Points on a hilly landscape, in no order, each with its height.
From any point a ball takes the steepest step (drop divided by distance) to one of its 2 nearest points. It stops when none of these is lower. Distance is the straight distance between rows; heights are no part of it.
Gudel h=275: [ 12  -8   3 -11  -1   6   0  -1 -10   5   9 -29  -3  21  21   4  21  18
  27  -6   9 -15  -3]
Surit h=328: [-14   7 -15   2   0 -25 -10   7   6   4  -1   9  14 -35  -5   6  -2   3
   1   1 -14  19  -7]
saz h=493: [-31  -8  28 -18  -2  -8 -17   0  11 -19   6  14  14   9 -26   9 -25  22
  -1  -4   9 -14  -2]
Givi h=596: [-26  -9  -2 -13  -9 -16 -11  19  -2   6   5 -10   9 -12 -23   6   1   3
  24   4  -7  -5   0]
gudu h=341: [-26 -16   5 -18  -4 -20 -11   2  14 -13   3  14   6 -18 -11  11  -6  18
  16  -8  -7   3  -7]
gan h=551: [  6  -2  -5   2  14  -6 -12 -13  12 -19   4  15  17   1   9  -3 -18 -12
 -19 -17 -15  13  13]
lor h=93: [  9   2   9   1  -7   4  12  11 -36   5  -8 -22 -11  -6  -1 -12   0   7
  -2   2   5  -3   5]
fanu h=352: [-10  14 -20  10  10 -22   4  13   2  -7 -12  30   5 -19 -17   7   7 -15
 -15   7 -16  14   3]
viz h=474: [ 13   9 -25  16  14   1   6   9  11  12  14  -6 -31 -24   4 -12  26 -20
   3   4   4   5  -8]
donis h=361: [  3  11   5  10  -4  11  22   2 -19   6  -3   5 -50 -24 -14 -13   0  -2
  -9  11  10  -9 -11]
Digo h=140: [  4   7   9  -4   3   2  -4  13 -34   6  -4 -26  12  14   6 -12  -8   1
  -4   0   6  -1  12]
naza h=286: [-13  -6  24  -4  -8 -18 -23  10  12  13  17 -19  17 -13 -37   7  -9  28
   9   3  12  -8 -21]
rane h=344: [ 11  -2   1  -8 -10  -5 -16  -8  19  18  11 -16  14   0  33   4  -1  17
  16 -26 -13  19  -8]
sibo h=401: [  0  -8 -32  18   1 -12  -4   6  22   1   5  -3  10  -4   8   1  25 -15
   8  15  -5  12   8]
zisov h=373: [  5   6 -10 -11   5 -18   7  -1 -11   1  -1   2 -13 -34   3   3   8   1
   4 -12 -16  16  -7]
ratib h=419: [ 21   0 -10   6  18  19  -6  -6  -7   4   8 -19  -7  25  32  -9  10  -5
  -5   8  17  -5  14]
radol h=354: [-16   3  -6  14  -9  10   3  -4  10  -7 -22  30  24  10 -17   4 -24 -18
 -20  26   4   2   7]
Ganit h=312: [  5  17   4   6   2  14  40  -2   4  13 -19  70 -27  -2 -19   9  -6 -33
 -20  15   1  -7  -4]
nuze h=593: [ -5   0  16 -17   3   7  24  -3 -17 -11 -12  28 -18   4 -19   4 -21 -15
 -13  -9 -14 -17  15]
rafos h=511: [-21 -14  19 -18  14 -10 -32   3  17 -14  19  10  16   8 -10   7 -21  19
   6  -7   8 -12   7]
Subo h=262: [-15   0  -1   7 -14  13  28   0  -9  -3 -23  18 -20  -4 -17   5  -4  -7
 -14  25   6   1   0]
nuv h=349: [  6   8  -6  14   2  -3  -6   2  -9  -1  -5  -4  22  -9   3  -7 -11  -7
 -22  -1  -4  20   6]
nipil h=244: [  8   1  -9  -1  -4  -6  -6  19  -6  22  12 -28  17  -5  13  -2   3  -8
  15 -12 -11  10   0]
nus h=256: [  6  -2  19 -13  -8  -8 -28  21  17  32  29 -31  30   1  -9  11   1  21
  33 -23  -3  -9 -35]
revo h=156: [  2  10   7  -6  -2   9  29  -7  -1  -1 -18  54   8   3 -21   6 -27 -28
 -18   1 -15  -3   8]
fisor h=563: [-10  -2  21 -23   0  -4  10  -4 -14 -17  -8  21   0  -6 -16   3 -26  -2
 -13 -19 -11  -3   6]
vem h=395: [  0  -4  24 -16   4  -9 -35  -5  16  16  20 -19  24  19  14   4  -5  38
  19 -20   9  -4 -24]
kemuf h=540: [-21  -6  24 -23   0 -10   5  -4 -10 -23  -2   6  -5   4 -13   4  -8  14
   6 -18 -10  -9   4]
vapiv h=215: [  0   4  31 -12   4 -12 -22   3 -18   5  15 -23  24  15   3  -4 -18  26
   3 -22   8  -5  -9]
givun h=313: [-12  -1 -17   8   5 -20 -22  10  24   0   9   8  26 -18  -5   5  -9  -5
  -5   0  -9  15  -4]
diga h=310: [  0   6  -7  21  -8  28  29   1  -5  -1 -20  29 -24  -4 -17 -10   0 -17
 -24  27  16   0   0]
rez h=146: [  9   8 -24  23   1  -9   3   7   2   5  -7   6   2 -25   5  -5  14  -9
 -15   8  -6  25  -4]
nagu h=544: [  0 -10  -1 -10  15  -8 -41   1  27   8  29   3  29  21  29   3 -11  10
  12 -20  -5   2  10]
dig h=392: [ -8   6  15   2 -19   9  32   1 -28   2 -14  -3 -37 -10 -21  -7   2   7
  -6  15   5 -13  -5]
fonuf h=595: [ 20   1 -10  10 -15  12  -8   7  -2  29  -1 -31  18  10  27  -1  13   8
  20   2   3  14 -13]
kifu h=241: [  2  -6   7  -8 -15  -7  -8  -1  -4   9   0 -34  19   3   1   4  12  19
  29  -2   5   1 -18]
gop h=141: [-23   2  26 -11 -10   1   5   1  -3  -2 -12  32  19   7 -31   8 -41  -8
 -15   7  -4  -6  -1]
ribi h=217: [  9   2  24 -19  -5   0 -24   8   7  26  20 -22  30  26  11  10  18  32
  46 -29  -7 -17 -34]
sepuv h=402: [  8   4 -10   7  23   6  15  -7  14 -15   7  25 -40 -15  -5  -4   4 -26
 -19  -4   1  -6   0]
tuf h=243: [  5   1   1   1  -5   2  17 -12  -5 -11 -20  13 -10 -17  -1  -1 -12   2
 -19  -3  -3  11  -6]
zuru h=549: [-20  -3  19 -12 -15  -7  15  -9   2 -13 -21  25   0  -7 -18  11 -19  12
  -4   5  -3   1  -9]
naf h=432: [  4  11  -3   3  12   0  12  -1 -10 -15  -6  29   5  -6  -9  -3 -15 -25
 -26  -6 -21   7  17]
sepig h=308: [ 10  -7 -21  17 -11   6  -1  -1  16   8  -4 -20   2  -4  22  -3  17  -2
  11  12   8  13  -4]
Serav h=629: [  6   2 -14  17   5  -3 -23 -13  17  -2   4   1  30  13  24  -1  -9  -4
 -16  -5  -3  20   7]
Luvo h=514: [-34  -9  27 -26  -3 -15 -10   6  -3 -15  11   4   6  11 -26   7  -3  23
  18 -10  -1 -20   5]
luso h=477: [ 20  -8  -9  -1   9  19   3   2  12  16  25 -25 -33  -4  18  -9  21 -10
  20  -5  17 -13  -9]
Suvut h=415: [ 15  -3  -9  -7  -4   1   3  -2   6  16  13 -20  -9 -16  21  -1  19  -1
  28 -19 -15   7  -7]
Nimis h=388: [ 15  10 -16  15  15 -11   7  -9   8 -15  -5  27   2 -19   3   1   0 -14
 -29  -7 -18  19   2]
famol h=613: [  3 -10 -21  17   3  -9 -29  -8  35   5  16   1  27  20  35   6   4  -4
  -1 -10  -7  11  10]
fusir h=10: [-14  -6  -7 -13   5  -1  18  -2   2 -11  -7  20 -26  -9 -13  11   3  -9
   3   5  -9 -11  10]
fofar h=465: [-20 -16 -19   4  -3  -8 -17   4  17  -7   1  -7  20   8   3  10   6   2
  16  18   4  -3  13]
Tufav h=189: [-17   3  18  -6 -16 -19  -8   1 -13   1  -5 -21  11  -9 -22  -1 -10  24
   8   2   7   2 -21]
vagok h=335: [ -9  -3 -18  24   6 -18 -22  -3  31 -12   5  19  31  -1  -3   2  -6 -15
 -18   3  -6  11   5]
lodor h=279: [ 17   3  -1   2  -5   0   8 -13 -12   3  -9 -15 -16 -22  14  -7  -1  12
  -7 -12  -3  19 -11]
Tol h=126: [ -9  -1 -16  -2   4  -6   8   8  -2  -5  -2   2 -13 -18  -7   3  11 -13
   4   4 -11   0  15]
Vofe h=510: [ -7  -6  -6   6  -2  13   1   5 -14  -2 -11  -8   5  23  -1  -1  -1  -6
  -5  26  18  -6  24]
mus h=381: [ 12   7  12 -14  -9  -1 -26  -4  10  26  14 -24  26  23  30   8  -1  30
  21 -18   1   4 -26]
vop h=454: [ 20   4  -7   2  10  14 -10  13 -17  22   3 -29   6  30  34  -8   6  -1
   3   2  11   1  10]
Repof h=176: [ 11   6 -21  24  -3  -6  -4  -6  13  11   1  -6  13 -12  21  -6  12  -2
 -13  -2  -8  30  -8]
mume h=208: [-23   5  18  -6  -9 -22  -9   9   0   3  -1   3   8 -26 -33   6 -20  20
  -2  -2  -2   4 -23]
nogul h=145: [ 24   0   4   7  -8   8  11  -1 -15  15   5 -32 -34 -22   2 -16  16   8
  11  -1   8  -4 -17]
vided h=314: [  9  -5   3 -15   6  -4 -12  -4  -3   5  12 -20  12  31  29   5   5  20
  21 -14   1  -7   2]
keke h=326: [ 19   5   9  -6  -8   3  -6 -13  -2  14   5 -26   2   2  30  -5  -2  20
   8 -20  -5  15 -12]
pul h=73: [ -5  -1  17   6 -17  15  13  -1 -29  -5 -16 -15 -17  18 -14  -9   2  11
  -2  22  16 -14   8]
nekog h=377: [-22 -22   5 -19   0 -10 -18  -4  12 -20   8  -1   7  14   1  10   8  19
  26  -2   4 -12  10]
fopo h=400: [  4  -1 -17  21  -4  12   5  -8   8 -13 -19  13   8  -2   1  -2   1  -8
 -22  22   9  14   5]
Zusa h=307: [-17  23 -13   3   1 -14  13  15  -3   3 -19  50  -6 -14 -23  16   0 -18
 -16  13 -17   7   7]
lugu h=370: [ -4  14  -1  16  -2  -5  -6   3  -1  -6 -15  18  25 -18 -10  -4 -23  -6
 -31   5  -2  22  -5]
bome h=357: [ -4   3 -11  21 -12  23  15  -3   4  -6 -24  25   3   8 -15   0  -8 -21
 -25  31   9   2  11]
ked h=366: [ -5   1 -27  25   5 -18  -7   5  23  -8  -3  18  18  -7  -3  -3  17 -17
 -13  11 -15  15   3]
kalin h=433: [ -9 -11 -28   8   1 -11 -16  14  23  11  17 -14  28   5  12   5  11  -9
  16   5  -7   4  10]
taguk h=523: [  8   0   4  -8  10   9   0 -19   3 -26  -9  20   9   8   6   2 -25  -6
 -18 -12  -8   2  16]
lod h=96: [ 18  -1  11  -8  -1  -5  10  -4 -15   3   9 -28 -26  -8   9  -8  13  12
  15 -18  -5  -1 -11]
Dovil h=587: [  7   3  -9  14   4  19  11  12 -18   4  -4  -9 -18   2  -7 -17   7 -19
 -16  21  18  -6  15]
mubib h=414: [ 23  -4 -19   9  11  14  -6  -8  23  17  19 -17 -12  22  42  -4  22  -6
   3  -3   7   3   5]
Zuv h=530: [-13 -19   4 -16  21 -10 -34   9  16  -9  24   6  24  15  14   3 -14  10
  12 -18  -2  -7  16]
mis h=452: [  8  16 -17  16  20  -9  16   6  11 -14  -5  48 -11  -3 -21   2  13 -31
 -26   2 -21  -2  13]
mak h=269: [ -3  -4   2  -3  -4 -14 -20  19   1  22  13 -26  29  -6   0   4 -10   5
  15  -4  -4  13 -13]
val h=367: [-18  -7 -13   9   3  -4  -5  -9  31 -24  -9  46  25   5 -13   9 -16 -13
 -13   9 -11  -2  10]
turek h=263: [-16   4  10   0  -8 -11  -8  10 -14   0  -8  -5  17  -5 -17  -1 -25   0
 -12   6   1   5   0]
Fameb h=418: [  3  -4 -19   7  10  -9   3 -13  17 -15  -3  18 -10 -18   8   3   7  -6
  -9  -3 -10  14   1]
Nesad h=116: [-18   1  21  -5 -23   0   8   0 -26  -8 -13 -11  -4  17 -22   1   1  19
   6  10   6 -15   3]
zake h=408: [ -1  -3   0 -11  19   3 -21  -6   1 -15   6   6  16  25  15   1 -15   0
  -5  -5   5  -7  24]
vili h=278: [ 14  -3  -5   1  20  17   4 -11   3 -16   6   5 -19   7   9  -4  -2 -17
 -19  -3   3  -9  17]
Gupog h=178: [ 10   3   9  10 -20   5  21   2 -30   9 -11 -24 -27 -19 -12 -21  15  15
   9   9   9  -6 -18]
Regeg h=363: [ 20   0   8 -17 -14   2 -11  -7  14  27   9 -22  10  13  32   4  11  18
  34 -28 -13   5 -17]
vib h=417: [  9  11  -5  20  20  21  15  -6  14 -14   5  28 -37  -8 -11 -18  -2 -30
 -30   7  15 -12 -12]
kapuf h=393: [-11   8  -9   5   8 -14  -1   7   6 -13  -3  26  19  -8 -18   3 -10 -22
 -20  -2 -19   4  16]
mapi h=26: [ 20   0   5  -3   6  10   9  -1 -20   1   7 -26 -23   3  12 -11   4   1
   1  -6   9  -5   6]
bebit h=259: [ -3   4  28 -12 -11 -16  -4   3 -25   3  18 -26  18   6 -12  -2  12  22
  27 -29  -4 -15 -13]
libu h=237: [  4  -1  29 -14  -8 -11 -18   8  -3  18  21 -27  30   5  -7   4  17  24
  41 -32  -6 -16 -24]
tig h=625: [  1  10  20  -4   0  19  34  -2 -20  -1 -12  29 -33  -2 -17  -4 -23 -15
 -21   6  -2 -17   7]
Bele h=447: [ 28   1 -11  13  13  20  -1   6   8  20  21 -27 -22   6  28 -12  19 -14
   2  -6  13   0   0]
zusap h=240: [  1   6  -3   4   4  18  31  -5   8  -6 -15  50 -16   4 -17   7  -7 -34
 -22  11  -8  -7  10]
zaba h=590: [  8  -2  -4  -7  21  -7 -21   7   2   5  17  -7  22  17  26  -1  -7 -11
   0 -21  -9   1  17]
Tonen h=431: [-15  -4  13 -14  -2 -15 -23   4   0   1  13 -22  22  11 -11   6  -6  26
  15   0  13 -10  -9]
tef h=251: [ 26   2  -5   7   2  10   3 -13  -3  10   6 -15 -22  -6  29 -13   4   1
  -9 -12   2  14  -8]
duku h=249: [  1  -1  12  -7 -14  -6  16  -3 -18   3  -1 -23 -24 -14 -17  -7  28   9
  30  -6  -6 -15 -10]
sis h=216: [-29  -1   9  -6 -23   1  21   1 -12   4 -25  14 -18   1 -25  11   1   4
   1  26   1  -3  -5]
tove h=167: [ 25   5  12  -8 -16  14   0  11 -12  30   6 -39  12  17  18   2  25  12
  40 -13  -9 -15 -26]
Lumoz h=500: [ -4  -2   0 -14  19  -4 -25  -3  -9   2   3  -8  26  39  23   4  -7  19
   7  10  18 -12   9]
rova h=200: [ 14   0  14  10 -20   9  14 -10 -27   4  -8 -33 -14   2   0 -14  16  24
  12   5  17  -5 -16]
kikov h=581: [ 18  -2 -11  14 -12  18   4  13 -17  21  -1 -36   2   2  14 -12  19   4
  16   9  13   5  -5]
Bakit h=458: [  4  -4   7  -5   1  14   8 -16 -16 -16 -10  -9 -14  11   4  -5 -10   5
 -12   3  11  -8  10]
Vir h=209: [  8  -6   8  -9 -18  -5   8  -1 -10  10   2 -35   3  -1  -5   0  28  13
  38 -10  -1 -13 -14]
gep h=339: [-11 -18   8 -16  -3  -2  -1 -11   1 -17   0 -13  -6  23   4   6  15  24
  22   0  13 -17   6]
las h=102: [-13   6  10 -10  -7  -2   9  -9   4  -8 -19  48  17  -5 -18  10 -35 -14
 -21   2  -9   2  -2]
rokep h=383: [ 11  -2 -16  27   7  18   4 -12  12  -9  -5   0 -13  -2   7 -12  11 -16
 -20  19  17  10   3]
gimis h=550: [ -9  -2 -11   6 -12   1  16   9 -11  10 -16  -7 -27 -18 -17  -4  17  -2
   7  26   4   0   1]
lipa h=356: [  3   5  13  -1 -13  15  43 -12  -1   6 -28  55 -20  -3 -13  15 -20 -17
 -15  11   3  -4  -5]
lok h=355: [ 22   3 -13  18  15   0   1  -9   4  -8   6   6   1  -6  13  -9   7 -16
 -26 -12 -14  17  14]
semir h=323: [ 16   8  -6  19   7   9   8  -3 -11  -5  -8   2  -4 -17   8 -13   0 -14
 -30  -3   0  19   6]
pif h=185: [ -4   7  19 -20   8 -10 -14   8 -24  -1  10 -20  19  22  -2  -3 -11  10
   4 -12   2 -10  12]
sig h=475: [-12  -3   1  -6   4   0 -14   3  -9  -9  -5 -10  23  26   2   3  -9   9
   1  16  18  -8  14]
dab h=203: [-10  -5   0  -3  -5  -6   2  -9   2 -15 -10   0   1  -6  -2   5 -11   7
  -5   4   0   8  -3]
pira h=346: [ 17   0 -10  17  25  14   7 -18  23 -21   9  22 -25   3   6  -9   1 -25
 -24  -5   2  -4  10]
lig h=574: [-16  -1  -5  -4 -13 -14   7  14 -16  10  -9 -15  -3 -16 -20   2  14   1
  18  19  -6   2   0]
Lezed h=288: [-15   0   8  -2   3  -7 -27   6  12  -1   7  -1  25  -5 -14   3 -33   6
 -15   8  10   2  -2]
Vafuf h=91: [ 29   3   5  -2   0  21   3   4 -21  23  10 -37 -19  12  24 -14  11   7
   9  -6  16  -9  -4]
zer h=317: [-22  -1   4   2  -5   0 -14   0  13 -11  -5  18  29   8 -21   7 -31  -9
 -15  16   5   1   8]
meri h=195: [ 15   6  16 -13 -18  10 -15  10   4  33   6 -32  30  17  15  11  23  15
  49 -20 -14 -17 -36]
peput h=597: [  0 -19 -17   1   3  -8 -21  -9  29   1  16  -2  10   4  32   6  10   6
  15 -17 -13  12   7]
Limik h=484: [ 24   3 -13  -1   4  18  -2  15   1  32  18 -30   4  28  42   3  16  -3
  16  -7  -2  -4   0]
gel h=534: [  7   4 -26   3   2 -14   7  15  -2  21   5 -10  -8 -31   2   1  24 -14
  19   2  -9  11  -2]
Dolo h=345: [ 10  -4 -20  15   2   5   1  -7   6  -2  -3 -11  -6   1  17  -4   8  -7
  -8   3   8  12   8]
ladi h=365: [  5  15   4  17   6  29  29  -1   5  -1  -7  42 -35   1 -21 -13 -11 -36
 -25  16  17 -18  -3]
Morub h=322: [-24  -3 -12   4  -8  -1  13  -4  23 -14 -19  51  10  -4 -16  18 -11 -18
  -9  16 -11  -2   5]
bepu h=406: [ 21   7 -10  23  17   5   4 -11   4 -17  -5  20  13  14  -4  -9   1 -28
 -30  -3 -11   9  17]
tet h=374: [-26 -17   4 -16  -1  -8  -3 -10  17 -21  -5  28   5  -4  -8  11 -13   3
   1  -3  -9  -1   8]
sitiz h=360: [ -8   2  -1  -3   8   6 -14  -3   2 -15  -8  17  25  21  -3   4 -24 -12
 -14   9   2  -6  24]
mesab h=573: [  0 -18 -14  -1   9  -4 -12 -10  19 -12  10   3   2  10  24   7   8  -2
  10  -3  -2   1  19]
fod h=362: [  8  -9   2 -16  12   3  -7  -9  -7  -6   6 -14  -1  18  21   2  -1   4
   2 -11   0  -4  19]
Dazi h=416: [ -6 -11 -15   6  10   2  -3 -12  27 -30  -6  30  12  11   2   6  -6 -15
 -12   2  -9  -1  22]
zuta h=518: [ -9   5 -16  12   2   8  15  19  -7   9  -4   7 -36 -17 -18  -8  19 -20
  -1  28   7  -6   8]
vovem h=470: [-29  -1  21 -16  -8  -2  -7   5 -10 -10  -4   1  14  21 -20   7 -22  14
  -3  11   5 -17   6]
nis h=272: [ -5  -4  23  -6 -12 -18 -24   8  13  16  18 -25  24 -15 -23   5   4  28
  28 -14   1  -4 -32]
tuge h=421: [  1  -1  21  -6  -6  10  25  -3 -27 -12  -6  -2 -29   0  -8  -5  -7   6
  -9  -2   0 -14   1]
maka h=166: [-36  -6  13 -14 -17  -6  10   1 -11  -7 -10   3  -7   6 -30  13   2  13
   9  12  -3  -9   0]
dovak h=212: [  5  14   1  15 -11   3  15  14 -33   8 -13   8 -16 -27 -12 -16  -3  -4
 -21  14  -1  13   0]
Bames h=283: [ -7   2  19  -5 -20  -7  14 -10 -27  -7  -2 -23  -6   6 -22  -2  24  24
  23  -9   3 -19  -8]
buges h=305: [ -5 -12  10 -20  -3 -17 -20   4  11  12  22 -16  16 -12   6   3   0  16
  31 -23 -13   5 -12]
nonul h=380: [ 19  -3 -10   3   8  18  -6 -11   7  15   6 -24  -9  29  40  -2  19  13
  14   9  18  -5   1]
Fev h=233: [ 11   9  22 -13  -8 -11 -22   8 -14  20  19 -34  24   5   7   0  -9  20
  12 -21  -2   7 -18]
Miten h=222: [  5 -12  -3 -15   5   3   5  -5   0  -2  14 -21 -23   5   7   3  21   8
  24  -6   4 -14   5]
Kaseb h=303: [  6   0   9  -2  -8   3   0 -14 -14  -5  -9 -21   3   1  16  -5 -11  17
  -7  -9   2  12  -6]
Nof h=260: [-18  18  -2  -1  -8 -14  12  19 -18   7 -20  24  -7 -20 -23  10  -6  -9
 -10  14 -15   7   1]
Kag h=309: [ -6  -2  20 -10 -10  -4  -1 -11 -12 -10   2 -22   4  22  -3   5  27  30
  29 -10  12 -17  -8]
gamu h=617: [ 15  10  -6  21   8  26  17   8 -13  -5  -3  11 -14   2 -17 -22  -6 -27
 -32  13  13  -2  18]
nife h=407: [ -5 -10  28 -17  -3 -12 -27  -9   9  -2  22 -13  16   4   1   3  -1  39
  21 -33   4   1 -23]
beko h=449: [  4 -13 -14   0   1  -2   3 -18  18  -8   2   1 -21 -16  17   5  13   7
   9  -4  -5  10  -3]
tok h=643: [ 20   0 -20  12  18  -3  -7   4  15   9  23  -6   8  19  30  -4  15 -20
  -8 -20 -14   9  20]
lus h=207: [ 22   3  -2   9  18  14   5 -16   0  -6  12  -7 -33  -6  17 -16  -1 -11
 -18  -9   8   3   2]
Zamig h=348: [-13  11  -8 -10  -1 -23   4   8  -6   1 -13  14  -7 -35 -13  12   4   8
   9  -1 -12  12 -11]
mubor h=441: [  9  16 -29  16  18  -6   8   9   9   0   5  17 -36 -32  -6  -1  30 -22
  -8  11  -1   4  -7]
dupod h=273: [  2 -12 -11  -1 -17  -1   2  -1   7   9  -6 -24   0  -8   7   1  18   9
  25   5   2   6 -12]
sus h=282: [  9  11  -4   8   7  11  20  -4 -10  -7 -13  17 -23 -19  -5  -7  -7 -13
 -26   5   3   4   3]
rul h=492: [  2  -3  12  -1  -8  27  23 -18 -11 -15 -23  14 -14  13  -3  -1 -17   1
 -17  14  15  -9   5]
nasig h=480: [ -5  15 -17  16  12   5  13  11   8   4  -2  23 -46 -25 -16  -6  18 -21
 -12  21  13  -7  -7]
letam h=133: [ 29   5  15  -3  -9  16   9   1 -26  23   7 -40  -7  11  18  -7  24  13
  27 -12   4 -15 -16]
nitu h=490: [  0  -4  17 -14   2  12   3 -18  -9 -27 -14   8   4  16   4   1 -22   8
 -12  -2   4  -9   6]
lere h=325: [ 11   9  -7  20   8  16  15   0  -7   1  -2   7 -38 -20  -4 -21   4 -17
 -22   9  16   2  -7]
miguz h=413: [ -7 -10  11 -11   8  -7 -34  -3  11   0  11 -13  25  17  12   6 -11  26
   7  -2  12  -2  -7]
fenon h=486: [  0 -11  -9   0   6   8  15 -16  12 -16  -6   3 -31 -11   3   5   5   1
  -2   6   9  -1  -3]
vuv h=450: [-21   2  23 -12   0  -8 -18   1 -14  -5   0 -14  22  30 -16   7 -11  23
   5  10  21 -18   0]
guvo h=404: [-18 -12 -10   1   3 -17  -5  -4  26 -23  -5  38   7 -21  -2   9 -11  -1
  -3  -5 -16   8   3]
soru h=649: [ 15  17   0  12  16  21  23   3 -15  -8  -3  29 -20  -2 -18 -15  -9 -35
 -34   3  -7  -9  17]
Nen h=399: [  3  15 -23  20  16 -15  12  12   8  -6  -1  30 -17 -21 -16   5  27 -26
 -18  11 -14   7   5]
Lun h=199: [ -6  -3  -8  -6   2 -10  -4  11  -5   1   6 -12   7  -5   3   2   1  -7
   7  -5  -8   5  13]
zat h=364: [  7   1  -3   2  13  25  10 -11   2 -22  -8  21  -5  20  -4  -4 -12 -24
 -18   6   1 -13  23]
fegoz h=291: [ -8 -10 -10   7   4 -18 -34  14  33  13  26  -9  30  -6  -1  10 -11   3
   7   1  -2   7  -2]
Kog h=311: [ 24  -5  -5   4  -9  13   4  -9   7  18   2 -33 -17  -6  21  -3  22   9
  22   0   9   4 -16]
vule h=394: [ 10  -1  -8 -11  -2 -15  -3  -5   5   8   6  -6   1 -27  18   1   6   5
  14 -23 -20  19 -10]
Vita h=182: [  3  22 -14  16   1  -5  13  10 -16   4 -19  15  -6 -32  -8  -2   2  -5
 -22   7  -7  21  -4]
fol h=615: [ 15  -3 -11 -10  20   6 -13   3   8  12  22 -12   7  28  38   2  11  -8
   7 -12  -3  -1  20]
Mogi h=644: [  8  -1  -7  10   6   2 -25   1   4  10   3 -16  30  23  33  -1  -4   0
  -6  -1   6  16   7]
Sadu h=569: [ -4  -2  -2  -2  18 -12 -28   5  14  -7  16   6  28   2   6   0 -17 -13
 -13 -15  -8   4  18]
Fuba h=266: [-33  -1   1  -2 -17  -3  16   0   7   2 -23  33  -1   1 -22  15  -9  -9
  -4  26  -5  -1   0]
Rulof h=324: [ 11   5 -10  16   7  24  22 -15  19 -20 -12  37  -4  12 -15  -3  -4 -30
 -28  14  -2  -6  13]
falos h=562: [ 13  -2  -8  14  -4  23   3   6 -15   7  -5 -22 -14   1   8 -16   9  -1
  -3  18  23   4   6]
katu h=647: [  3  12  16   6  -4  20  35   2 -14   8 -14  32 -48 -12 -18  -9 -18 -15
 -22  13  12 -19 -15]
Giv h=664: [ 12   2 -17   8  14 -15  -6  13  10   8  18  -9  11  -6  15  -2  14 -21
  -3 -21 -23  15  15]
sas h=229: [-25  15   8  -8 -15 -24   5  16 -16   6 -15  14   1 -27 -30   6 -17   5
  -5  11  -8   6 -15]
guro h=347: [ 19   3  -1 -12   5   7  -7  -8   2  23   1 -19   4  37  45   4  15  27
  21  -5   7  -4 -10]
vezu h=274: [ -2  -7   6  -6  -1 -10 -34  18  26  25  31 -22  28  -3   0   8  -7  14
  22  -8   5   0 -17]
bebav h=506: [ 14   2 -14   0   7   2  10  11  -8  13   6 -20 -25 -23   1  -7  16 -12
   8  -2  -3   0   0]
tafon h=504: [-26 -13  -7  -9  -3  -3  -3   1   5 -10  -3  -1   4  12 -12  11  -1  -2
  11  19   6  -7  17]
rikav h=284: [-10  -5  18 -18  -3 -19  -6   4  -9  -3  14 -16   8  -7  -9   0  -2  19
  19 -24 -10  -1  -8]
tofi h=531: [ -3 -21 -11  -4   6  11   0 -17  21 -29  -3  12 -15   5  13   9   1   1
  -1   3   4   0  12]
fola h=541: [ -6  -4  -4   6 -13   7  -2   3 -15   4 -14 -25   3  10   3  -5   7   8
   7  20  19  -1   4]
foru h=161: [ -9   0  12  -7 -19 -11   8  -9 -14 -11 -12 -12  -4  -9  -7   4  -1  21
   7   1   2   0 -11]
bogiv h=499: [ 20  26  -5  19  20   5  25   5   4  -9  -6  54 -18  -4 -26  -8  10 -37
 -34   2 -11  -5   0]
tif h=239: [ -6   6   3  10 -14   2   3  12 -29   3 -16  -8   9 -11 -11 -11 -11   0
 -16  15   4  14   0]
pabe h=564: [-28   0  27  -4 -23  -6   8 -10  -8 -12 -18   8  11   7 -24   9 -17  23
  -7   8  10  -5 -17]
muri h=524: [-10  -1  15 -10 -13  12  26 -13  -2 -12 -26  35  -4   8 -12   9 -25  -5
 -10  10   0  -8   2]
pelo h=139: [-14 -18  -3 -17   2  -5   7  -4   6 -15   3  -1 -23  -1  -4   6  13   3
  20  -1  -1  -8  10]
rud h=321: [-16 -14   8 -16   4 -17 -27   6  24  -1  21  -1  14 -17  -5   5 -11  20
  18 -16  -6   6  -8]

Call two points neighbours if one is among the 2 nearest of the other. Go from one point of each pair to the other, from neighbour to neighbour, staying as low as possible. Name the highest point that can't be avoided.
lus / rez: zat
mapi / fusir: mak
vili / Nen: Givi
rez / las: zer
pul / zer: bome
rez / Vir: Dolo

Where does a ball stop that starts at each point below?
famol: foru
tet: mapi
vovem: lus
nife: mapi
Lumoz: lus
